Each row is a point on a tangle of strands that fork, close into loops and nearly touch. The rows are in no order.
Two points are linked if the straight distance between their rows is under 40.2. Some points are linked to none.
<581>: [ 10 -10  14  -2 -33  -2  12  -2 -13   2   2  21   2  12  -8 -37]
<523>: [ -9  51   9   7  29  35 -45 -21  54 -12  19  -4  54 -31   3  10]
<118>: [ 10 -29  -3 -11   2   1 -12  11 -43 -13  -4   6  -6  33 -22  -9]
<447>: [-18  -8  -4   7  20 -12  -6  -6 -22   6  -5  10  33 -13 -20  55]
<11>: [  9 -28   7  -6 -11   2  -9  -3 -37  -1   0  31   3  43 -15 -41]
<19>: [-27  59   7  13  25  36 -18 -14  70  -6  30   9  25 -35  12  -4]
<169>: [ 12  -5  16  14   0   7  -4 -22 -24   2 -16   9  14 -11  -7  20]
<273>: [  5 -29  -5 -15  -1  -8  -5   5 -30  -5   2  22  -5  53 -12 -39]
<228>: [  9 -14  14  15 -38   6   1  -8 -24   3  -2  38  12   9 -17 -38]
<269>: [ 11 -18   8   1  -2   1  -2  -6 -36  -3 -12   3   4   1 -16  22]
<528>: [  0 -31 -24 -13   0  -9  -5  29 -28 -11   1 -14 -17  22 -16   8]
<602>: [-22  49  12  22  15  23  21  -7  67   4   5  -2  -7 -35  11  -6]
<84>: [ 14  -8   3 -15 -14  -5   8   0 -15  -5  -5  -7 -14   9   4 -10]
<125>: [  2  -6  13  20  13   2  -8 -27 -27   3 -15   8  28 -15  -7  35]
<400>: [  3  12   6   5  16  -4   3 -15   2   7 -16 -10  12 -15   7  29]
<204>: [-13 -35 -39  -8   3 -13   1  38 -16  -3   9 -19 -27   9 -18  18]
<339>: [ -1  22   4  -1  22  -6   3 -13  24   6 -14 -19  16 -22  16  29]
<367>: [-34  59   6  17  24  32  -7 -11  70  -1  24  10  11 -36  15  -6]
<182>: [  2 -22  -5   1   6   1  -3   7 -39  -6  -7   0   0   4 -22  34]
<280>: [  4   1  14  50 -30  28 -10 -32  -9   9 -11  29  17 -22 -20  -6]
<259>: [  7  17   3 -17 -22  -7  33   8  34   5  -3 -20 -30 -12  14 -21]
<217>: [ -8 -13 -10   3  16  -7   1   1 -26   4  -8   0  12  -7 -15  47]
<59>: [  2 -23 -18 -27  -2 -22   5  18 -12  -6   8  -1 -30  42  10 -38]
<623>: [ -6  35  10  15  29  14 -19 -30  43   4   0  -6  42 -27   4  16]
<456>: [  9   5   1 -20 -30 -14  33  10  21   2   2 -15 -26  -1  11 -35]
<202>: [  4 -22 -22 -22  -2 -22   2  32 -11 -12   9 -25 -36  20   6  -9]
<254>: [-13   1 -27 -10  16 -24  10  28  14  14   2 -27 -17 -18  24  44]
<143>: [  7   3   3   0   5  -6   9  -9  -7   1 -13 -13   0  -9   5  29]
<358>: [-12 -12 -33  -7  10 -18  10  37   5  12  11 -29 -30 -11  15  41]
<250>: [-14 -19  11  25 -31 -10   3  10 -23   9   1  62  13  37  -9 -58]
<226>: [ -1   6 -11 -11  10 -17  12  16   7   7  -9 -30 -21 -11  22  32]
<109>: [ 10 -28  12   5 -18   7 -12  -7 -41   0   0  43  13  40 -17 -41]
<503>: [  3 -25 -12 -21   1 -15   1  10 -18  -5   3  14 -20  50  -1 -43]
<65>: [  5 -25 -10 -16  -2  -7  -6  18 -30 -11   1  -7 -13  30 -11  -5]
<234>: [ 10 -11   5 -19 -21 -12  15   3 -13  -3   3   8 -12  20   1 -34]
<194>: [-12  44   7  15  18  20  10 -16  62   8  -1  -5   1 -30  13  -2]
<114>: [ 14 -23  15  18 -38  13 -13 -12 -37   6   0  42  17  21 -20 -36]
<558>: [ -4  16  -5  -6  18 -17   7   6  22   8 -13 -28   0 -16  22  34]
<53>: [ 16 -11  17  32 -31  20  -8 -25 -25   6 -10  27  13 -10 -16 -11]
<138>: [  3 -10 -19 -23  -3 -21   8  30  -2  -4   6 -35 -35   4  16   5]
<504>: [ 20 -16  22  15 -24  14  -8 -22 -33   3  -8  25  14   0 -15  -8]
<102>: [  6  -5  -6 -28 -19 -21  20  14   6  -3   6 -16 -32  13  19 -31]
<373>: [  8  -2 -12 -22  -7 -19  16  22  12   2   3 -36 -39  -4  28   4]
<568>: [ -6  -4   8  17  18  -5  -9 -22 -23   5 -13   9  38 -14 -13  45]
<538>: [-15  53   8  14  30  35 -36 -24  62  -9  23   3  43 -29   6   0]
<180>: [-39  59  12  27  18  27  14   0  72  -2  17   6  -3 -36  14  -6]
<184>: [  7 -20 -17 -26  -5 -24   4  21  -6  -9   8 -19 -36  26  12 -28]
<139>: [ 10  16  -3 -21 -16 -13  28  12  31   7  -2 -33 -34  -9  29  -7]
<457>: [-12  44   7  11  27  16  -6 -24  57   4  -1  -7  21 -26  13   6]
<550>: [ 12   0   7  -5  -3  -3  10  -5 -12  -3 -10 -12  -9  -4   6  12]
<74>: [ -9 -26 -34 -11   3 -14   8  37  -6   3  12 -23 -31  -3  -2  29]
<105>: [ 19 -22  13   0 -17  10  -9  -9 -40  -6  -5  17   8  17 -16 -11]
<327>: [ -6  34  11  15  32  18 -38 -24  42  -4   5  -5  59 -27   0  18]
<572>: [ 17 -33   9  -4  -7   8 -13  -3 -52  -9  -7  14   7  22 -22  -2]

How many points has the smallest loop of links through each point below? Write none if it is on no loop.
<217> => 7
<194> => 10
<138> => 8
<59> => none

Name the points in between on the shortest way along the links from the first point to the second, in order.
<125> / <182> => <169> > <269>
<109> / <503> => <11> > <273>
<84> / <109> => <234> > <581> > <228> > <114>
<558> / <65> => <226> > <254> > <358> > <74> > <204> > <528>
